Points, in no order, along strands that fork and pass close to each other.
In the rows, 100 means zero.
Two points are linked if the straight distance between their rows is under 41.8. Some points are linked to none.
q_773: 127	69	63	124	109	122	110	93	133	119	89	74	108	108	117
q_213: 87	145	109	106	79	100	126	90	104	70	67	125	114	121	109
q_8: 103	77	91	104	108	112	91	90	104	85	65	115	122	130	96
q_501: 82	167	111	105	100	88	130	109	112	91	128	110	94	87	94
q_840: 85	95	127	85	99	101	88	80	77	71	59	135	113	129	89
q_154: 128	81	67	130	98	124	111	101	129	124	98	65	105	101	127
q_649: 117	62	62	116	124	116	110	87	141	112	94	82	110	100	104
q_20: 107	107	73	125	125	122	112	91	136	92	94	100	126	113	100
q_209: 119	94	85	105	83	100	102	123	105	131	127	69	83	80	119
q_346: 111	106	98	110	75	103	96	127	89	112	103	83	96	97	117
q_497: 110	79	64	118	132	118	111	88	145	100	97	95	122	106	98
q_388: 85	130	143	78	78	72	84	121	56	108	134	97	77	67	92
q_353: 95	68	137	74	115	92	63	78	69	85	94	117	103	102	80
q_73: 119	99	92	113	69	103	98	131	91	126	114	70	89	87	124
q_277: 103	51	123	73	112	89	64	83	79	98	98	107	101	98	83
q_201: 83	99	131	84	110	95	85	82	82	76	86	129	105	110	81
q_804: 96	59	78	84	129	92	95	80	122	111	118	95	93	78	86
q_204: 83	121	106	105	110	110	117	81	113	63	70	136	119	129	89
q_535: 87	87	145	71	114	90	72	77	68	75	93	123	105	104	79
q_116: 112	30	105	84	101	92	76	88	93	115	84	95	90	103	94
q_970: 95	94	143	77	75	77	67	117	49	112	120	94	77	79	99
q_184: 89	49	80	68	131	81	91	73	109	118	125	87	74	66	83
q_760: 104	117	87	109	102	101	106	118	110	110	119	91	101	91	102
q_922: 126	63	74	120	95	120	99	98	115	111	75	82	112	121	122
q_949: 114	81	72	95	94	95	108	113	110	139	135	66	72	71	112
q_40: 106	102	108	104	77	96	89	123	78	108	98	91	96	101	108
q_607: 100	150	79	128	120	123	132	98	138	87	111	101	117	103	102
q_702: 81	146	136	82	82	70	95	120	66	111	147	98	76	63	91
q_863: 90	157	108	110	96	94	127	110	109	89	114	108	99	94	98
q_878: 110	73	74	81	96	88	106	110	103	141	137	66	61	65	107
q_594: 101	89	116	97	75	93	79	117	71	105	88	98	96	108	108
q_608: 94	154	102	119	95	106	131	104	113	82	96	108	108	107	102
q_318: 96	143	110	114	62	98	118	122	74	94	81	98	102	103	119
q_234: 87	146	105	112	104	103	132	89	123	68	92	126	113	114	91
q_74: 116	60	89	103	87	112	82	102	90	102	60	99	114	130	114
q_460: 103	75	137	78	74	80	64	117	52	116	114	89	78	85	103
q_93: 78	140	116	86	116	89	110	98	102	90	132	118	92	84	78
q_268: 87	101	115	91	91	104	95	89	83	78	52	130	115	131	99
q_537: 82	111	112	100	121	105	109	78	110	63	76	139	115	121	81
q_614: 105	34	108	76	115	91	75	78	94	110	95	99	94	96	87
q_514: 98	133	84	123	118	123	129	87	132	74	80	115	125	122	99
q_523: 103	123	89	116	106	109	111	110	117	101	111	97	105	102	100
q_347: 75	175	112	98	102	81	133	106	113	86	141	112	90	76	86
q_668: 118	76	80	114	88	117	90	103	98	102	64	94	117	125	121
q_849: 89	129	93	115	117	116	123	85	126	67	76	126	122	126	93
q_713: 113	82	77	117	99	123	97	95	110	90	59	103	127	134	114
q_986: 97	98	103	102	100	106	94	98	93	88	72	118	113	125	97
q_438: 99	71	81	72	103	77	94	100	95	137	143	74	55	61	98
q_733: 101	120	97	101	90	90	100	126	98	119	134	86	89	80	103
q_182: 104	135	74	134	125	129	124	93	141	88	97	100	125	112	105
q_357: 106	69	120	90	72	86	74	116	65	119	105	89	82	95	105
q_458: 108	106	81	119	113	119	107	101	121	94	92	98	119	116	105
q_439: 89	118	146	84	71	75	80	119	46	109	119	96	79	77	97
q_330: 97	52	82	70	117	80	92	85	100	130	128	81	65	66	90

A fork is a point with three links, a tip a point with one. Leave the first point through the second and follow the links. Name the first fork or tip that comes.
q_594 / q_357 => q_702
q_840 / q_201 => q_116
q_760 / q_523 => q_20
q_347 / q_501 => q_849
q_849 / q_234 => q_347
q_438 / q_330 => q_804
q_201 / q_840 => q_668

A fork is a point with three links. Follow the links from the first point to the second and name the forks in between, in order.
q_458 / q_668 => q_20 > q_773
q_760 / q_497 => q_20
q_608 / q_649 => q_849 > q_182 > q_20
q_713 / q_649 => q_668 > q_773
q_514 / q_922 => q_182 > q_20 > q_773
q_268 / q_773 => q_668
q_863 / q_514 => q_849
q_20 / q_863 => q_182 > q_849

Name the points in between on the shortest way along the links from the first point to the second, in order.
q_204 / q_523 => q_849 > q_514 > q_182 > q_20 > q_458
q_863 / q_849 => q_608 > q_234
q_357 / q_878 => q_594 > q_40 > q_346 > q_73 > q_209 > q_949
q_804 / q_73 => q_184 > q_330 > q_438 > q_878 > q_949 > q_209
q_439 / q_40 => q_970 > q_460 > q_357 > q_594
q_154 / q_713 => q_773 > q_922 > q_668
